A landscape with many peaks, sampled at points; each row gives a point and its height.
From any point a climber takes the steepest step (rise divided by distance) to one of its 2 nearest points. It stops when none of these is higher. Distance is the straight distance between rows; heights are no part of it.
<771> (h 403): -3	13	2	1	-15	0	6	9	1	2	-9	22	7	8	-2	-18	1	-2	-4	-9	27	3	-24	7	25
<183> (h 145): 4	-15	-4	10	17	-7	-14	-10	-9	13	11	1	28	-10	-5	18	1	-5	-14	-2	-7	-3	-4	-5	-10
<632> (h 339): 19	3	6	17	-16	11	-5	-17	9	4	-3	-12	9	1	-6	27	-1	-7	-3	13	4	-7	7	-12	-11
<747> (h 349): 2	-5	-14	-18	17	-13	14	13	17	-5	32	-9	-5	3	3	-10	-19	-11	30	-9	-11	-16	13	-26	-22
<141> (h 472): 24	5	12	-1	0	19	25	-1	9	5	-22	23	2	2	-32	1	-7	27	-14	-17	20	8	-2	14	2
<319> (h 707): 23	22	7	2	-26	28	-13	8	18	8	-8	10	1	10	4	-22	2	-23	-8	4	27	-18	-7	-12	3
<317> (h 159): -13	-6	19	-2	20	-23	-15	3	-15	8	-26	19	11	-12	-4	5	-16	-19	-14	-18	-1	3	-11	-4	-22
<847> (h 449): 27	20	1	11	-11	7	-21	-7	12	6	-7	0	10	5	-15	-18	-13	-24	-26	-23	12	-19	-2	-5	13
<344> (h 518): 3	10	4	13	-10	6	-32	-18	2	-9	3	-11	7	4	-20	8	12	17	-23	-4	-17	-8	-1	9	27
<303> (h 812): -11	15	0	4	9	-15	-25	0	-13	-22	-5	-18	4	6	-15	-10	-9	-10	-28	-26	-6	-8	3	15	27
<717> (h 406): -7	0	-16	-1	6	-13	4	8	-23	-10	-16	20	-9	-11	-2	-1	13	12	-2	8	-5	23	-12	16	13
<335> (h 389): -15	-7	12	10	-21	5	-22	3	-21	14	-5	-17	-5	-2	30	17	5	-39	13	17	-3	2	30	-15	-25
<487> (h 187): 22	0	5	-6	-11	17	21	-5	28	13	22	5	13	11	5	-4	-12	1	21	-6	33	17	-21	-12	4
<585> (h 651): 21	4	4	-11	-10	22	36	8	15	-1	-18	6	-5	7	-3	-8	-17	10	22	2	18	10	15	7	-1
<282> (h 550): -36	-13	-11	2	-1	-30	-1	0	-13	-6	26	-22	-5	-3	8	12	16	-1	9	-5	-6	-11	9	10	23
<768> (h 767): 14	12	0	-10	-15	-5	32	9	9	7	-2	9	-8	15	-5	-11	-13	24	25	-7	6	5	4	5	12
<329> (h 435): 8	3	1	3	-24	15	-22	7	-3	9	-8	-14	-5	-1	11	6	8	-40	7	20	3	-10	13	-23	-24
<603> (h 757): -12	-11	-7	-15	12	9	6	10	-2	-5	9	-2	3	-11	17	-14	14	4	17	20	-4	8	0	-11	-17
<227> (h 134): 13	0	13	-1	-8	10	12	-17	20	15	1	8	16	18	-2	11	-20	8	1	-15	30	10	-25	-16	-1
<256> (h 691): -34	-17	-8	-7	9	-16	18	8	-16	5	18	-10	-6	-8	17	6	8	7	33	14	-8	18	5	-2	-4
<809> (h 610): 15	-11	-8	4	11	5	1	-9	15	-11	17	-12	19	4	-15	12	-13	6	7	12	-35	1	13	-7	-25
<63> (h 368): 2	-4	-20	-14	5	-5	9	20	-13	-2	-32	8	-12	-11	2	-21	8	9	7	14	-5	19	-2	9	1
<424> (h 394): 15	2	3	11	-23	11	-9	-16	16	-1	22	-13	5	8	2	19	1	14	-4	15	4	-15	-5	-8	10
<65> (h 332): 8	-8	-10	-5	8	14	17	16	-10	1	-37	9	-25	-9	-10	4	9	17	11	16	0	20	11	22	-12
<277> (h 441): -18	-6	-2	-9	2	-25	19	4	8	-4	32	-11	4	9	-1	-2	-8	-1	1	-28	0	-18	-5	-7	26
<605> (h 253): -19	-8	11	-2	8	20	23	-1	-4	-5	-17	24	-1	-1	-4	4	17	39	-5	6	-7	25	2	7	-5
<848> (h 277): -3	15	3	1	-7	-11	-8	21	-13	-3	-21	4	-14	3	3	-9	4	-10	4	9	16	8	-3	12	8
<647> (h 452): -5	4	-9	-17	12	-30	2	10	4	-2	19	-6	0	-3	-2	-23	-4	-9	-1	-26	3	-9	-6	5	5
<812> (h 454): -16	-4	-7	1	12	-14	-20	1	-14	2	-8	6	-16	-9	0	-9	7	4	-4	-7	-15	12	2	10	5
<33> (h 493): 8	10	-3	-5	-21	20	-13	10	10	-4	8	-2	1	1	15	-4	16	-19	2	31	14	-14	9	-12	-13
<695> (h 547): 0	-10	-22	22	-5	2	-14	-20	-10	8	20	-13	-18	-2	10	29	8	10	-2	9	-20	9	6	3	7
<126> (h 50): 13	17	8	10	-4	5	6	-6	4	2	-14	6	-10	22	-17	-1	-12	7	-2	-6	17	-1	2	6	6
<158> (h 681): 12	-16	-8	-8	13	17	4	-13	10	0	22	-10	6	1	-5	6	0	24	5	23	-16	5	0	-8	-9
<198> (h 183): -7	-17	-4	-10	10	-25	-17	-4	-21	16	-11	5	18	-17	11	5	-6	-31	-9	-9	-1	-7	-3	-4	-31
<244> (h 635): 11	12	0	-6	3	-14	10	11	14	-1	12	2	-9	20	-4	-8	-23	10	16	-16	0	-5	-7	-2	16
<818> (h 637): -28	-4	-3	-12	-1	-23	24	6	-13	-5	14	-3	8	-3	14	2	6	5	12	9	12	13	-10	5	13
<270> (h 350): -17	-8	11	11	-17	3	-26	-4	-7	13	1	-7	-18	-8	24	6	13	-18	0	3	-18	0	23	-12	-9
<369> (h 336): 41	16	0	15	-19	24	-8	-10	10	9	7	-7	11	10	-13	-1	-12	-29	-14	-10	11	-20	-5	-20	3
<528> (h 512): -7	1	-4	2	7	-20	-6	5	4	-14	9	2	-13	-5	-4	-10	1	22	2	-1	-34	1	2	10	12
<257> (h 576): -7	0	-13	11	-4	-9	-20	-6	5	-11	20	-18	-15	7	-11	6	1	14	2	0	-36	-11	18	17	8
<683> (h 286): -27	0	17	-9	12	-15	11	10	13	-7	20	-1	-5	3	17	-14	-8	10	14	-10	-8	-7	-1	-10	-8
<518> (h 483): 2	-12	-4	22	-6	5	-19	-21	-5	2	1	-6	-4	-2	-9	20	11	9	-23	7	-15	4	4	7	16
<675> (h 599): -21	-11	-21	10	3	-20	-2	-14	-15	2	28	-17	-20	-2	22	26	4	1	9	10	-16	5	8	7	14
<845> (h 825): -3	-19	-3	-9	21	24	6	-2	-3	-7	-13	3	2	-15	12	-12	22	14	6	25	-12	24	-7	-2	-24
<599> (h 307): -8	1	30	7	-11	2	-27	0	-14	7	-12	-3	-7	-5	13	3	-2	-14	-13	-15	-11	-12	19	-11	-9
<776> (h 473): -16	13	6	3	-12	0	13	2	-3	-17	-18	26	11	7	0	4	12	11	-11	9	21	10	-23	7	8
<254> (h 231): -13	-17	10	-3	28	5	6	-3	-5	-8	-30	26	-4	-8	0	-3	13	22	-10	4	-5	31	-14	12	-16
<93> (h 21): 17	10	11	8	-6	12	-2	2	19	-3	-25	-5	-25	15	-16	7	-7	16	7	5	8	-9	15	13	-8
<722> (h 528): -30	9	5	-6	2	-9	-7	5	-8	-19	-17	15	6	-2	8	-10	7	2	-15	-7	8	0	-12	10	17
<767> (h 321): 22	12	-12	-3	-5	14	9	3	6	10	2	19	16	6	-7	-15	-2	-9	-1	-7	33	2	-28	-12	22
<119> (h 641): -2	17	2	7	-4	5	-29	-3	2	-17	-9	-1	2	1	-7	-15	9	-3	-28	-15	-9	-12	6	7	22
<337> (h 337): 7	2	-3	-6	-18	6	-2	-14	29	-4	44	-23	11	13	5	19	-13	9	9	9	-3	-16	6	-22	-1
<450> (h 393): 5	-8	-23	-22	13	-23	0	15	2	4	27	-7	10	-8	-1	-16	-12	-22	9	-15	-3	-21	6	-10	-12
<81> (h 306): -7	-1	9	7	3	16	11	2	-11	1	-24	7	-39	-5	-2	12	20	21	2	8	7	24	11	29	-7
<422> (h 586): -45	3	6	-10	-8	-19	21	14	-15	-11	1	8	3	-8	15	-7	16	-1	-6	-7	15	5	-18	0	26
<724> (h 700): -14	-13	-13	-22	17	-13	11	17	-1	-16	28	-8	-6	-7	14	-15	13	6	16	7	-20	-8	10	-14	-11
<762> (h 529): 4	11	-1	-1	4	-15	-6	-4	4	-3	11	2	7	6	-10	-8	-15	-6	1	-11	-7	-9	5	7	4
<834> (h 176): -2	-14	-11	0	20	-10	4	-7	-16	12	2	-12	28	-12	4	13	1	-18	10	13	11	5	-11	-13	-5
<410> (h 236): -2	3	-1	3	4	1	-13	6	-17	-1	-23	0	-11	-15	8	0	12	-24	-8	15	7	16	-9	5	-12
<209> (h 259): 3	13	37	21	-16	12	-19	-7	7	-4	-21	-7	-10	6	0	5	-2	2	-16	-13	-5	-19	13	-2	-9
<3> (h 244): 21	6	1	1	-16	38	18	-6	18	11	8	11	20	5	6	-13	0	-13	9	7	36	6	-24	-6	-2
<544> (h 113): 14	-7	-4	9	2	-1	-13	-17	-6	7	16	1	42	-9	-25	23	-4	-24	-25	-6	-30	-10	-2	-1	-3
<355> (h 571): 7	10	6	-8	-11	15	-19	13	9	0	9	4	2	2	13	-29	7	-21	-3	3	8	-21	-2	-3	-4
<668> (h 278): -5	-6	9	9	4	15	1	-1	-1	-1	-11	4	-11	-1	1	3	15	24	-5	16	-3	12	6	10	-2
<566> (h 85): 25	8	5	20	0	-1	-1	-14	-5	7	-25	11	16	-2	-31	15	-21	-13	-20	-24	3	-8	-11	6	1
<248> (h 559): 29	3	7	-4	7	20	40	10	16	9	-20	2	-10	-3	-24	8	-7	15	0	3	32	1	13	12	-4
<178> (h 500): -26	-11	-7	-7	9	-34	-1	-9	-8	-9	25	-21	11	-2	-7	12	-6	-2	-9	-18	-8	-25	0	8	18
<106> (h 756): 6	-23	-23	-14	29	15	17	-2	-1	-8	2	0	5	-5	7	-7	4	23	4	18	-27	12	-4	0	-16
<163> (h 333): 25	24	21	20	-26	9	-13	-4	9	4	-15	-3	-7	12	-9	-4	-19	-19	-13	-21	2	-24	16	-7	4
<756> (h 316): -1	-6	4	-14	6	-9	23	4	13	-5	15	-8	-7	12	3	-13	-14	15	23	-7	-17	-8	10	-16	-19
<827> (h 128): 11	9	10	0	14	-15	-9	2	-4	10	-21	22	11	-3	-12	1	-23	-23	-23	-28	6	-5	-14	6	-6
<601> (h 206): -9	-13	-6	-4	13	-2	-18	-7	-20	17	-11	-2	6	-17	15	3	12	-27	-3	9	7	5	-5	-11	-19
<348> (h 325): 7	11	-1	-12	1	9	19	17	-6	7	-29	17	-5	1	0	-21	2	-3	7	11	12	7	-6	8	-2
<2> (h 643): -8	-14	-19	-8	5	-4	-6	1	4	-12	30	-21	-9	-8	7	-2	15	9	11	12	-27	-7	17	5	5
<725> (h 90): 6	7	20	5	-6	4	16	-11	10	2	-14	6	7	8	-6	14	-14	20	-5	-6	27	12	-21	7	12
<393> (h 648): -18	-11	-16	8	15	-7	3	-7	-16	0	13	-10	-20	-4	19	15	6	20	28	20	-15	22	11	7	1

For each start below, name the point where the climber stops.
<747> => <768>
<270> => <319>
<317> => <845>
<126> => <256>
<771> => <256>

Call two points neighbours if one is among the 2 nearest of the other. Go from one point of each pair to the other, from neighbour to neighbour, staying as high as possible. Name the lowest point that can't be avoided.
<303>, <256> => <518>
<768>, <303> => <762>
<845>, <424> => <337>
<847>, <319> => <369>
